Each row is a point on a tangle of strands that fork and nearly touch. The rows are in no order.
(in the rows, 128 means zero)
Two points are linked if the straight distance between their rows is under 154. Some points are linked to none.
Z859: [170 123 140 111 128 160 109 136  36 113 146 152 140  86  66  15 106 123
 103 113  67 102 131 101 169 156 103 156 122 118 116 100 101 119  84 135
 120 150 138 172 109  71 122  97  84 116 122 123 145 111 152 113 117]
Z827: [119 110 114 137  95 113 171 124 167 131 135 127 164 130  98 151 139  77
 155 116 173 142 163 160 161 151 109 103 134 111 127  99 122 127 123 149
 153 142 127  77 125 156 130 103 142 155 129 138 177 113 149 101 117]
Z350: [121 172 112 107 131 117 108 141  79 115 146 151 101 106 153 123 111 177
 113 125 131 109 104 160 107 123 131 161  52 113  74 139 106 116 175  93
 110 108 145 194 141 184 100 120 173 136 128 106 104 116 106 177 141]
Z710: [125 147 111 119 141 118 116 163  38 122 151 139 116  82 140  88 115 179
 127 109 123 102 122 116  81 130 108 183  61 130  67 147 118 119 159 107
 103 130 140 185 129 183  90  96 179 168 126  98  80 109 104 187 123]
Z328: [155 121 149 141 141 170 149 177  50 131 126 148 149  99  56  39 108 112
 108 120  77  90 153  91 121 160 101 145 124 137 120 103 122 118  99 136
 122 164 148 135  90 108 119  97 111 137 146 130 149 118 174 129  80]
Z170: [163 126 168 109 106 167 126 113 102 110 147 155 144 107  60  66  91 121
 108 125 100 146 139 126 194 160 126 148 125  89 142  91  99 128  52 139
 140 143 151 113 117  84 134  90  77 102 113 129 177 125 193  64 150]
Z786: [108 103 132 130 140 140 134 150 168 152 181 130 128 109 143 168 127 166
 133 106 110 171 104 150  82 102 143 155 115 190 148 186 199 144 115 104
  52 150  97 107 138 133 153 110 138 161 149 160  98 175  90 166  86]
Z35: [124  81 132  73 118 152 116  72 187 101 120 137  95 143 153 167 146 168
 111 129 116 158 108 122 119 108 114 118 153 145 161 121 137 156  95 162
 122 112 165  98 134  45 160 162  93  80 110 154 155 166 113  95 108]
Z523: [ 75 100 113 120 135 124 191 136 175 149 136  98 133  71  87 198 155 122
 165 132 153 178 137 190 164 114 145 131 112  94 185 116 143 111  89 137
  77 129 121  23  84 158 123  92 135 155 154 181 172 161 149 122  85]
Z557: [ 72 122  92  57 187 129 127 147 111 164 121  80 120 107 128 142 101 118
 122 122 135 107 146 137 115 124 161 194  97  68  89 132 145 129 153 147
 135 109 137  87  30 121 116  96 185 122 178 193 170 142 129 144  98]
Z576: [130 121 121 173 178 175 150 153  98 188 120  85 147 139  56 123 109  85
 114 110  94 120 172 114 123 118 152 123 164 130 157 143 163 145  69 139
  92 150  76  86  77 129 137 101 101 123 188 156 121 158 138  80  97]
Z629: [ 96 104 104  98 124 122 178 140 191 138 162 125 126 108 110 193 152 147
 157 119 161 158 136 180 144 118 135 141 107 114 149 104 159 122 106 139
 101 135 116  43 110 163 122  89 171 168 143 163 160 177 142 152  73]
Z864: [161 121 156 111 138 178 107 141  79 148 141 142 138 117  55  56  87 120
  98 128  64 135 143 131 160 149 126 154 126 114 133  90 103 141  60 133
 123 141 114 126 113  66 129  78  86  94 144 132 145 122 139  86 119]
Z142: [152 141 136 142 185 171 118 155  46 133 126  94 151 125  74  43 111  67
 101 140  97  89 190 132 130 141 135 154 121 125 143 143 101 155  86 106
 120 163  91 130 102 114  93  47 121 103 150 153 119  94  91  68 133]
Z745: [159 143  99  92 163 133  95 113 102 139  96 137 122 169 135 129 125 133
 112 140 109  73 100  72  88 107 149 133 153 114  77 137 130 108 126  82
 137  95 151 114  99  86 111 171 142  73 126 164 104 100 116 145 118]
Z939: [117  92 115  84 105 185 136 150 157 118 169 150  89 101 156 141 129 228
 112 109 125 128 110 150 107 105 116 171 104 124 136 104 167  91 108 145
  91 132 142 128 121 126 129 105 191 164 147 142 120 180 128 198  67]
Z81: [131 132 131 132 100 109 157  87 171 114 122 149 149 156 145 144 133  95
 140 131 168 116 162 112 167 143  99 120 138  89 112  99  75 142 153 145
 182 125 154  90 144 117 134 136 124  85  97 127 173  80 133 101 172]
Z652: [138 141 117 107 125 144  80  95 102 119 149 139 135 129 126  77 102 141
 102 134  97  97 104 151 146 133 116 167 125  90 127  85 113 128 104 123
 125 119 138 160 121  62 156  99 137  94 120 132 137 119 116 125 134]
Z422: [112 132 115 167 109 102 179 143 138 149 119 133 178 149 109 145 145  82
 160 103 183 112 166 130 117 155 111 111 128 109 119 114 115 116 140 147
 131 138 110  79 122 187 112 123 166 181 119 155 162 105 163 131 101]
Z48: [137 109 144 157 125 146 119 168 117 150 168 129 150 118  86 113 127 121
 130 126 105 165 135 152 115 137 117 143 126 180 155 146 167 133  96 126
  92 161  95 126 155 159 144 101 126 181 146 110 104 166 130 157  97]
Z36: [128 123 134 106 106 133 103  48 164 103  98 142 104 183 138 136 102 119
 118 128 139 123 130 102 156 127 134 113 152 115 122 110  92 148 109 152
 165 109 146  87 136  26 152 133 100  62  98 122 171 107 140  78 169]
Z516: [104 141 100 118 173 107 117 130 184 114  96 109  80 154 176 217 131 153
 137 127 144 150  90  96  66 114 160  76 137 148  68 165 159 122 175 122
 127  75 161 127 103 156 106 199 158 130 135 127 101 125 117 167 118]
Z228: [154 122 178 121  74 150 134 159 156 126 129 154 170 120  42 115 131 123
 116 133 106 187 156 166 174 177 106 124 145 145 183 102 126 125  52 166
 126 146 128  83 131 126 142 145  51 120 124 108 142 135 181  75 137]
Z373: [147  88 114 112 115 187 114 124 143 147 139 155 127 133 124 123 140 175
 104 123  85 126 117 108 110 116 126 144 131 141 155 113 157 121  66 146
  95 150 131 124 138  69 148 152 119 138 167 151 115 171 133 154  74]
Z770: [136 144 142 171 125 119 123 128  89 147 119 125 174 130  96  85 139  59
 134 129 152  98 152 141 133 154 117 107 156 126 118 139 101 129 142 127
 135 144  75 132 134 152 119 124 121 140 123 146 123  96 113 126 140]
Z985: [122 134 150 179 194 111  99 139  97 199  81  64 104 160 137 132 118 105
 108 103 103  80  99  97 117  87 156  89 201 130 149 191 131 131 100 129
 147 114 110 123 106  96 119 156  94 105 134 156  49 165  83  99 207]
Z247: [117 100 135  92 106 115 107  54 201  88 104 134  79 166 181 178 143 130
 123 131 146 140 138 103 131 111 117  99 136 141 156 117 123 148 122 159
 155  79 159 103 129  69 161 142 108  76  91 128 169 133 126  76 142]
Z49: [124  92  85  68 132 183 111 110 127 154  96 148 118 172 139 127 126 174
 107 117 118 113 108  86  72 117 126 154 134 103 111 105 131 108  90 152
 133 126 172  86  95  40 134 120 163 107 153 193 146 155 146 145  94]
Z187: [126 141 150 161 184 135 110 141  75 191  73  56 109 171 116 111 106  64
  98 103  98  69 119  87 146  93 153 122 202 138 157 174 112 128  89 139
 139 144  74 116  88  89 112 141  85 122 153 146  78 149 105  68 183]
Z115: [152 139  78  76 167 138  61 109  99 142  96 121  82 178 161 132 113 151
  85 159  77  83  76 108 110  72 161 158 147 110  79 146 128 121 131  80
 144  72 150 147 100  33 117 153 126  56 124 157  97 132 105 118 145]
Z663: [ 95 142 174 171 118  67 146 134 173 116 154 116 126 112 170 166 144 125
 161 141 148 207 117 198 158  97 123  71 159 188 197 149 167 176 175 117
 104 135  85 133 188 167 122 106 106 154 106  90 104 120  95 132 148]
Z684: [ 93 131 101 120 145 123 175 155 107 167 134 122 157 123 131 137 111 115
 140 114 160  95 159 118  83 145 145 165 102  79  74 136 107 120 163 132
 135 118 115  90  68 187  99 118 191 150 131 174 165  98 135 167  69]
Z760: [ 81 143 123 137 175  96 142 114 183 111  80  79 103 140 169 196 157 116
 184 107 192  96 120  88 104 171 167  63 157  88  85 117 117 122 169 144
 175  68 202  91  90 175  83 194 140 100 114 143 124 109 123 127 155]
Z867: [104 154 143 155 182 130 139 130 114 178 108  50 117 111  64 112  99  47
 144 102 133 100 136 142 163 129 168 129 184  84 152 144 109 126  83 165
 143 141  66 103  67  99 121  94  96 115 148 172 149 145 120  57 178]
Z58: [113  79 102 103 126 166 146 150 151 148 163 135 108 104 116 152 121 182
 130 124 126 153 137 165 129 123 131 160 109 123 135 118 164 118  98 130
  86 143 122  95 110 147 123  76 180 166 164 147 132 179 129 162  64]
Z171: [117  72  88  81 151 202 119 122 151 162 100 127 113 156 117 144 137 139
 109 107 108 136 144  90 118 119 146 149 144 118 133 125 134 137  64 151
 120 132 153  88  78  36 134 116 122 106 177 206 148 185 140 116  76]
Z232: [149 157 119 133  97 127 106 111  84  73 140 176  99  87 173 108 139 174
 119 140 119 151  81 112 135 102 101 127  98 177 131 139 158 101 165  82
 130 140 120 222 161 136 155 139 120 179 108  58  98 132 159 165 126]
Z64: [123 126 143 179 108 138 192 180 103 157 121 143 188 137  76 106 144  71
 145 123 172  83 175  98  92 165 107 112 149 123 110 126 129 129 113 144
 125 160 105  97 114 179  97 118 144 173 118 156 170 103 152 147  76]
Z155: [116 120 115 118 146 116 142 178  19 123 128 147 153  56 130  64 111 161
 131 111 120  72 135 104  92 141 115 192  60  95  79 134  91 108 159 120
 124 150 146 169 120 187  92  90 151 144 113 115 123  93 107 142 111]
Z454: [118 139 129 124 127  93 119 158  89 103 160 129 129  86 143 115 141 126
 151 127 152 163 142 199 171 133 114 169  81 142 115 131 116 129 139 123
 109 151 116 152 152 189 118  64 156 190 127  88 115 136  94 140 132]
Z848: [139  94 135 125  99 154 163 165  98 113 143 128 134  75  42  71 127 157
 138 127 100 170 153 137 156 167 115 141 102 145 155 116 128 103  68 132
 101 165 112 123 114 162 123  90 108 184 154 115 139 164 178 132  99]
Z620: [ 80 149 135 129 170  91 129 109 152 134  90  77 125 132 136 139 120  77
 148 109 176 102 115 139 172 135 166 114 168  63 107 135  94 123 150 144
 175  90 131  96  84 120 117 152 121 102 126 169 142 104 103 112 191]
Z296: [ 99 152 112 153 168  71 177 101 191 115  88  83 108 122 192 201 155 114
 169 127 187 122 126 131 149 167 170  55 151  68  90 107  90 127 202 134
 174  81 173  90 119 190  89 188 131  95 129 125 155  99 113 159 182]
Z208: [123 147 125 107 110 105 147  85 143 104 136 165 120 149 176 149 138 151
 134 131 152 124 108 142 165 138 110 142  85  61 107  80 105 110 174 124
 184 106 196 127 141 139 131 145 163  92  83 115 170  97 148 142 155]
Z347: [156 115 112 115  91 132 131 115  69  83 150 156 134  81 129  77 138 138
 113 117 126 118 119 123 151 149 104 150 125 133 119 108 123 114 120 149
 130 152 147 176 139 129 147 128 107 180 107  95 134 126 168 139 116]
Z752: [137 153 143 135 127 134  54  88 121 111 149  97 111 130 154 125 136 110
 103 164 101 155 125 200 151  90 145 145 120 140 163 155 107 166 133 103
 131 125  90 170 164  95 156  95 104  87 131 121  94 117  95  72 167]
Z622: [112 113 163 159 106 104 133 127 178 122 154 142 119 150 171 179 127 166
 136 134 111 182 104 136 103  79 135 111 127 199 165 171 177 142 165 100
  94 116 115 137 178 130 144 143 149 132 123 101  98 157  95 153 105]
Z400: [146 135 132 126 127 149 106  92 127 144 132 106 130 159 109 109 105  84
  96 131 112 126 126 157 165 121 157 132 166 130 131 119 115 151  88 129
 132 127  85 130 118  63 146 125  84  96 120 144 134 122 104  55 158]
Z348: [119 109 113 142 130 105 136 164  25  94 122 150 147  59 123  58 125 133
 142 114 126 105 141 119 149 153 116 192  81  96  83 131  81 106 175 147
 145 162 140 166 130 172 104  93 117 153 103 109 157 104 118 102 134]
Z18: [127 131 142 115 129 129 123  70 168 125 124  97 117 152 122 104 107  75
 119 122 149 137 129 127 202 123 155 127 170 100 119 119  90 152 106 147
 161 130 114  94 115  50 144 116  86  81 111 136 170 108 134  58 166]
Z845: [115 129 119 100 141 102 159 133 106 160 139 140 139 133 161 143 115 126
 129 112 165  90 127 133 104 143 146 169  87  66  58 122  96 122 180 106
 145 113 159  89  98 191  93 139 174 119 112 153 163  85 117 161 106]
Z546: [117 120 121 164 143 138 139 179  92 167 141 124 144 105  86 113 121 122
 150 107 141 111 166 122  83 142 117 144  85 139 101 141 147 136 138 121
 100 156  84 128 106 189 105  67 196 188 154 136 114 133 118 185  72]
Z970: [119 122 115 133 142 118 104 166  71 112 147 110 157  78 103  71 120 108
 144 132 117 137 158 166 139 144 128 179  63 127 111 140 101 144 137 139
 112 151 111 160 145 179 102  70 176 153 142 123 131 120  91 112 134]
Z687: [121 122 119 106 117  94 158  88 189 117 134 151 126 163 177 181 149 128
 135 118 169 144 136 147 167 124 103 130 110  75 113  83 103 137 169 152
 178 112 179  79 128 134 150 143 142 100 109 110 179 102 137 125 152]
Z61: [ 99 154 121 136 129  89 124 118 162 125 127 112 127 137 170 176 121  98
 138 135 159 140 124 160 153 121 146 106 138 128 125 141 129 128 172 131
 117  99  97 126 135 155 133 150 144 125 132 128 116 100 100 137 158]
Z217: [156 128 115  83 103 148  89  86  97  97 135 157 133 121 136  70  98 143
  90 127 103  90  94  93 146 114  88 147 113  91 131  75 119 107 106 124
 137 125 182 174 139  59 149 134 120 119 119 119 147 129 166 131 136]
Z623: [117 167 111 148 135 129 175 143 112 129 101 121 151  97 129 107 108  58
 133 129 145  51 141 116 163 175 149 102 158  59  82 178  49 101 189  87
 177 161 118 112 127 181 101 159  63  49 101 181  82  64  86 107 161]
Z317: [136  95 142 114  88 134 122 108 141  80 175 159  98  73 150 110 143 190
 117 133  97 177  81 168 146  85  98 140 147 164 179 136 160 137 108 110
  96 150 132 161 157 119 152 149  81 157 129  74 117 147 160 129 100]
Z961: [104 129 131 129 132 104 141  80 157 114  92 119 128 161 143 135 118  85
 147 118 177 109 137  99 159 136 143 115 165  85  82 123  88 134 151 135
 171  96 147  97  98 104 124 163 125  80 103 156 144  80 128 101 172]
Z492: [130 176 115 115 103 106 110 118  68  90 125 157 113  90 165 120 128 167
 119 145 115 114  89 146 150 124 129 148  76  82  92 118 103 114 190  88
 138 112 172 196 150 162 125 143 142 125  91  86 124 116 126 159 149]
Z406: [120 130 123 118 108  98 111 104 165  93 118 136 105 154 182 188 137 149
 129 150 143 169 113 144 112 105 141 109 124 130 128 130 125 137 173 110
 126  81 139 141 154 135 135 167 153  96 100 112 133 105 110 151 136]
Z267: [116 136 165 151 131  89  97 136 153 105 170 116 133 108 155 123 144 116
 160 158 134 182 107 219 143 123 129 125 139 183 167 170 148 156 139 114
 114 146  93 143 187 163 137  81 107 162 132  79 102 127 101 108 151]
Z474: [141 138 130 161 101  86 134 161 130 117 152 147 147  95 127 122 148 124
 157 127 161 157 130 159 139 145 105 121 127 157 112 130 137 132 136 130
 124 166 110 148 157 199 135 105 151 210 123  90  98 124 116 169 109]
Z496: [158 140 144 152  97 123 112  89 149 113  94 132 125 176 141 143 138 146
 142 179 122 127 142  71 125 131 132  53 156 150 136 124 125 141 139  95
 146  94 123 169 181  95 124 191 106  78  88  96 112  93 131 119 143]
Z808: [125 123 141 164 152 166 164 145  99 155 133 107 160 127  51  94 114  80
 133 119 126 105 172 120 124 132 135 140 147 119 132 124 130 143  92 140
 112 140  90  92  92 126 120  94 121 124 153 167 151 128 144 103  92]
Z803: [123 122 127 124 133 136  87 124 154 138 138 141 110 147 170 175 116 156
 109 147 105 161  88 137  82  81 139 134 119 182 133 176 162 141 165 100
  93 112 101 151 150 120 163 143 156 109 130 137  86 139  95 164 128]
Z918: [150 130 153 150  73  82 160 117 158 101 118 140 133 129 145 154 173 118
 144 150 173 144 151 117 147 145  78  60 157 167 164  94 110 139 155 144
 157 136 143 161 172 143 145 148 108 140 103  70 131 113 136 126 168]
Z260: [141 110  95  78 127 146 101  96 125 125 121 152 109 158 168 139 114 193
  93 140  96  81  98 109  84 112 121 170 109  97 112 100 145  95 116 145
 117 105 170 134 110  57 129 143 163  96 130 164 134 159 140 180 102]
Z399: [149 155 139 124 102 122  96 122 123  96 127 150  94 117 185 135 141 199
 120 167  85 153  85 113 126  96 130 118 105 154 159 133 161 107 173  81
 140  95 141 235 178 124 142 159 140 125  94  72 114 109 135 159 128]
Z595: [102 127 124  97 113  71 188 106 203 104 136 132 129 139 197 200 164 123
 156 132 177 152 143 141 161 125 107  91 126 127 143  81 111 159 165 149
 159  96 150  76 159 166 123 120 152 124 121  92 170 102 107 136 140]
Z741: [127 120 170 160  92  73 152 132 183 105 133 135 133 146 162 149 159 138
 146 151 155 180 138 139 138 111 104  57 176 195 193 117 154 160 154 134
 112 145 123 140 205 157 139 134  98 141 105  67 114 124 107 137 133]
Z607: [154 109 139 128  88 143 172 168 142 130 142 166 151 126  75  93 149 132
 142 104 151 118 153 108 108 175 101 124 124 144 136  94 133 113 100 152
 142 174 135 110 130 160 120 133 136 195 122 108 155 143 189 149  88]
Z319: [132  99 114 109 137 170 136 112 149 174  98 131 146 171  78 134 136 120
 119 105 123 117 143  75 102 131 129 107 150 123 138 138 154 124  73 168
 122 125 121  73  86  65 131 141 111 131 161 176 136 176 150  98  92]
Z2: [ 89 176 124 132 188 114  74 128 162 150 103  69  95 136 178 164 133 109
 121 133 115 157  98 158 107 100 199 125 132 130 146 198 126 142 171 107
 114  85 105 161 112 130 111 165 141  96 140 139  69 138  93 119 210]
Z824: [107 165 143 169 205 110  81 137 119 172 102  64 110 135 154 142 119  99
 119 118  96 105  92 126 111  88 185 126 172 135 152 213 131 128 138 108
 134 107 121 156 115 109 103 145 141  93 154 152  32 163 101 111 223]
Z43: [124 131 151 178 119 115 124 161 144 130 171 114 159 131 122 123 126 102
 144 131 131 182 123 174 136 138 121 106 132 185 168 151 172 140 117 124
  97 143  77 116 181 181 147  99  99 163 137 106 100 142 105 120 129]
Z111: [147  94 144 148  85 117 138 126 193 114 122 169 111 166 138 174 129 168
 127 117 142 125 131  76  81 119 100  74 111 197 153 121 169 120 126 133
 129 134 132 122 177 143 143 180 141 142 118  94 110 150 127 159  92]
Z964: [156 114 128 102  70 127 144  94 166  86 136 173 118 131 140 121 133 143
 152 111 151 120 123 103 138 148  79 115 118 135 155  77 115 105 123 156
 161 139 164 154 150 114 153 147 119 142 111  95 164 127 181 118 146]
Z642: [169 116 137 104  84 140 160  96 134  76 156 169 141  99 114  93 132 123
 142 120 142 158 133 144 187 164  88 148 117 111 143  74 105 128 111 158
 172 157 181 122 130 105 148 121 102 131  97 105 181 128 196  83 150]
Z946: [151  85 131  90 106 181 109 102 181 113 122 175 119 149 147 139 134 176
 109 122 102 130 119  98 102 117 104 124 112 142 177 100 151 124  69 161
 124 136 160 127 158  38 154 178  89 107 136 123 138 181 135 131  98]
Z719: [125 109 120 175 115 161 167 186 104 173 135 125 153 133  54 114 124 105
 149 115 137  96 172  99  85 147 109 132 125 136 128 119 163 129 102 119
  91 171 106 110 104 171 120  94 168 184 150 146 140 136 159 169  59]
Z708: [114 176 112 161 122  87 145 123 155 124 120 129 139 139 161 168 145 115
 142 140 171 153 129 156 138 136 136  72 144 145 128 149 111 137 204  91
 113 118  82 152 167 199 122 144 151 123 126 111 101  92 105 166 161]
Z519: [ 83 158 122  92 182  87  79 135 193 123 109  54  80 133 175 196 128 125
 116 148 132 174  79 168 117 100 193 132 125  97 125 181 124 135 185 126
 138  75 137 151 101 109 122 159 112  97 145 150 115 136  84 135 190]
Z703: [147 120 148 165  84 108 151 174 133 136 139 162 158 132 101 121 149 104
 145 128 161 122 141 110 111 155  97 102 143 174 138 113 151 116 120 136
 133 173 121 141 159 176 134 147 129 197 129  95 116 132 156 171 111]
Z558: [108  97 116 128 136 134 128 101 159 144  76 114 129 166 113 161 134 103
 136  91 163 109 153  61  72 135 122  94 150 138 121 148 144 114  95 168
 152 105 147  75  92  92 133 174 116 140 133 166 121 156 147 102 115]
Z515: [138 163 132 157  88  79 161 127 148 111 111 142 136 117 169 171 165 140
 153 165 171 167 146 140 160 141 104  57 162 134 147 104  99 145 199 106
 160 120 129 162 193 184 123 139 136 131  91  78 112  98 120 153 160]
Z513: [ 87 140 109 117 136  51 198  90 191 120 116  99 134 135 194 202 157 104
 157 105 194 135 151 138 173 146 141  80 122  91 109  97  90 145 210 141
 178  81 155  56 141 183 115 161 134 107 130 107 159  83 105 142 184]
Z739: [124  98  96  70 118 163 111 119 155 129 139 155 101 152 169 169 122 216
  84 140 108 128  88 128  78  87 114 176 108 127 118 117 158 112 116 146
 102 127 139 122 128  97 137 136 172 128 149 156 117 173 112 211  89]
Z96: [174 122 178 111  87 159 164 136 139 102 130 166 154 109  50  93 119 112
 129 112 128 164 154 151 190 183 112 131 134 115 148  78 105 123  80 159
 161 157 160  90 117 125 147 109  79 125 121 118 189 132 208  74 161]
Z698: [ 90 132 118 152 152 124 174 177  64 171 121 113 152  93  98 119 111  83
 156 132 139  89 177 115  75 142 109 156  97 109  97 148 114 136 141 126
 112 152 104 102  87 199  91  79 192 146 146 165 144  90 115 166  72]
Z707: [162 171  90  87 154 148  54 100 113 127 107 132  93 173 173 150 133 177
  93 184  64 113  91 138 115  91 168 144 114 107  97 150 135 127 163  72
 126  57 144 195 132  65 133 150 149  53 115 127 111 119 109 135 155]
Z588: [138 145 148 121 105 122  93 109 104  65 158 137  93  70 171 107 144 167
 122 148  98 170  79 167 150  94  97 143 118 169 157 146 155 121 150 102
 107 133 127 203 163 138 155 106 100 173 115  50 112 141 143 131 121]
Z329: [ 84 139 120 123 182  93 120 135 173 124  80  72 115 146 160 198 130 125
 150 124 170 121  88 119  97 125 174  95 150  92  76 143 132 117 163 139
 151  64 163 108  88 136  94 194 144 118 131 149 114 127 117 163 150]
Z38: [147 149 130 118 135 149  67 123  95 137 140 133 135 136 119  97 108 124
 106 140  87  99 121 139 125 111 127 167 124 142 130 117 119 138 123 111
 101 127 111 183 148 104 149 105 135 116 138 118 110 122 112 129 130]
Z92: [152 106 141 117  71 119 162 118 184 108 118 170 131 162 139 149 146 148
 147 107 163 104 157  92  83 147  96  87 127 176 154  92 136 114 108 166
 133 126 149 117 165 137 159 173 121 147 114 108 144 134 141 121 115]
Z311: [105 171 124 137 155 124 108 143 140 141 153 145 103 156 181 182 109 174
 111 147  96 158  78 144  71  97 160 141  89 172  80 181 176 109 181  75
  97 104 107 165 134 169 120 153 174 117 145 124  74 147  95 172 127]
Z174: [ 87 156 143 143 175 106 115 102 120 161  99  47 107 135 121 112 104  56
 138 116 157  96 119 147 183 135 183 133 184  78 133 144  98 128 117 142
 166 117  99 100  70  97 121 116 110 113 118 164 142 115  91  67 202]
Z293: [138 113 107 128 142 130 114 101 141 139  82 125 126 189 126 146 125 121
 114 145 137  90 125  57  78 122 140  86 170 142  96 143 144 120 118 124
 139 107 145 110 120  99 124 192 123 105 124 148  99 119 118 124 118]
Z666: [117  93 170 157  97 110 135 117 191 124 132 156 108 156 171 196 143 160
 134 121 128 168 126  90  71  92 109  76 128 213 179 156 186 152 136 127
 104 124 149 106 179 119 149 168 121 150 105 104 112 162 101 148  93]
Z113: [152  96 141 100 103 166 115 131 145 120 165 147 127  99 113  96 135 172
 110 123  82 154 118 122 146 123  95 145 139 149 178 108 150 118  75 138
  94 160 138 153 146 103 150 148  96 157 142 112 111 174 156 138  97]
Z221: [159 144 147 158 124 130  56 136 100 146 152 135 141 148 128  92 112 114
 106 138  93 129 125 147 118 109 127 128 116 181 156 159 140 152 120  93
 118 138  82 182 173 114 151 112  92 121 156  96  89 129 113 133 158]
Z151: [145 131  95  93  92 148 130 100  54  81 158 181 139 102 137  36 115 145
 101 143 123  78 103  85 134 135  91 156 101 111 100 101 122 109 129 132
 144 143 181 169 122  93 129 131 109 138  88 122 146 130 193 139 129]
Z957: [142 122 127 136 167 130 120 163  53 121 132  80 166  83  55  42 133  93
 142 140 100 120 187 159 136 145 115 172  79 134 124 139  92 152 100 120
 114 171 113 155 132 143  85  44 135 113 150 128 134 126 109  68 147]
Z802: [160 182 106 125 135 137  68 119 106 121 128 145 113 144 167 147 123 179
 111 176  72 120  83 120  99  99 143 120 102 122 130 150 147 116 175  71
 127  94 137 204 167 108 131 164 150  92 115 104  93  90 107 155 147]
Z753: [130 159  99 147 159 115 111 147 157 129 132 143 107 168 184 192 132 168
 136 142 121 139  89  92  66 112 174  88 121 153  52 164 163 116 189  74
 120  97 137 151 148 159 105 190 171 114 133 112  95 113 103 177 105]
Z363: [131 149 141 189 167 157 155 146 111 183 120  68 128 122  46 109 108  62
 120 120 102 137 148 129 163 125 163 119 184 120 153 144 123 138  55 153
 114 142  65  82  76 112 121 113  63 113 163 164 134 153 136  33 151]
Z325: [147  92 152 112 100 149 135 132 166 134 144 144 140 121  91 122 139 159
 124 127 109 178 137 155 155 143 117 140 131 132 196 103 145 132  54 136
 111 147 132 110 135 117 151 151  88 119 142 120 139 154 154 104 102]
Z532: [120 108 113 136 112 118 164 152 179 161 132 145 150 152 116 169 139 138
 146  90 168 131 141 117  88 135 121 118 116 147 121 133 165 101 122 151
 100 134 106  97 132 180 123 128 185 199 125 133 113 151 138 177  67]
Z667: [138 163 121 117 105 109 116 107 135 107 116 146 117 146 163 158 136 154
 129 153 143 129 108 142 135 122 128 131 109  93 100 100 114 111 177 101
 161  85 165 172 156 145 138 165 158  98 100 111 141 101 120 139 143]
Z481: [155 134 152 149 162 173 143 193  26 141 108 127 149 109  74  47  97  95
 124 138  97  65 177  95 109 156  94 158 116 122 126 132  98 125 100 114
 119 171 113 153  91 104 109  60 104  97 142 154 131  91 115 122 101]
Z383: [144 143 135 147 165 155  82 123 101 174 117  72 123 174 108  94 111  67
  74 120  85 106 136 126 143  98 151 142 166 138 149 167 122 152  90 118
 119 145  60 126 110  80 126 114  81 111 148 140  90 138  96  61 163]
Z524: [152 114 110 146 105 127 131 125  27  68 142 132 140  38 120  31 142 126
 135 131 114 120 123 125 150 150 119 163  93 127  88 125  98 116 159 154
 122 163 134 161 128 156 145  99  91 162  96 100 142 112 143  99 139]
Z274: [137 110 141 147 124 141 151 134 129 144 140 120 169 125  49 116 127  80
 137 128 144 149 164 144 160 154 126 121 141 111 123  93 110 134  86 151
 127 146 102  86 123 140 136  96 117 129 132 147 170 119 159  89 111]
Z324: [148 104 145 165 109 145 136 201  78 138 149 129 136  94  64  71 137 142
 136 110  96 132 144 103 120 155 118 136 107 179 129 123 153 121 100 125
 102 178  98 141 125 181 138  97 111 202 162  97 100 150 166 160  92]

A fork is a point with three links. Follow the links from the first point to the second and name the forks in between, in order.
Z319 / Z760 | Z113, Z96
Z170 / Z293 | Z96, Z113
Z347 / Z64 | Z667, Z687
Z399 / Z350 | Z113, Z96, Z687, Z667
Z296 / Z827 | Z687
Z867 / Z232 | Z687, Z96, Z113
Z985 / Z96 | Z113
Z43 / Z524 | Z667
Z918 / Z373 | Z667, Z687, Z96, Z113

Follow the links from the first point to the second, and from the first to the third. Name the last point that the two ways share.
Z802 / Z383 / Z864 | Z113
Z576 / Z111 / Z48 | Z687
Z406 / Z328 / Z845 | Z687
Z187 / Z864 / Z666 | Z96

Name the points in between on the shortest way along the links from the first point to the second, in order.
Z859 / Z293 | Z864, Z170, Z96, Z228, Z325, Z113, Z317, Z588, Z232, Z399, Z802, Z707, Z115, Z745
Z348 / Z708 | Z155, Z710, Z350, Z492, Z667, Z406, Z61
Z663 / Z546 | Z741, Z918, Z515, Z708, Z61, Z406, Z667, Z208, Z687, Z81, Z961, Z620, Z174, Z867, Z363, Z576, Z808, Z274, Z827, Z422, Z64, Z719
Z43 / Z170 | Z267, Z663, Z741, Z918, Z515, Z708, Z61, Z406, Z667, Z208, Z687, Z595, Z513, Z296, Z760, Z329, Z516, Z753, Z311, Z803, Z622, Z666, Z111, Z92, Z964, Z642, Z96
Z523 / Z707 | Z629, Z58, Z939, Z739, Z260, Z49, Z171, Z319, Z558, Z293, Z745, Z115
Z400 / Z859 | Z18, Z36, Z247, Z35, Z946, Z373, Z113, Z325, Z228, Z96, Z170, Z864
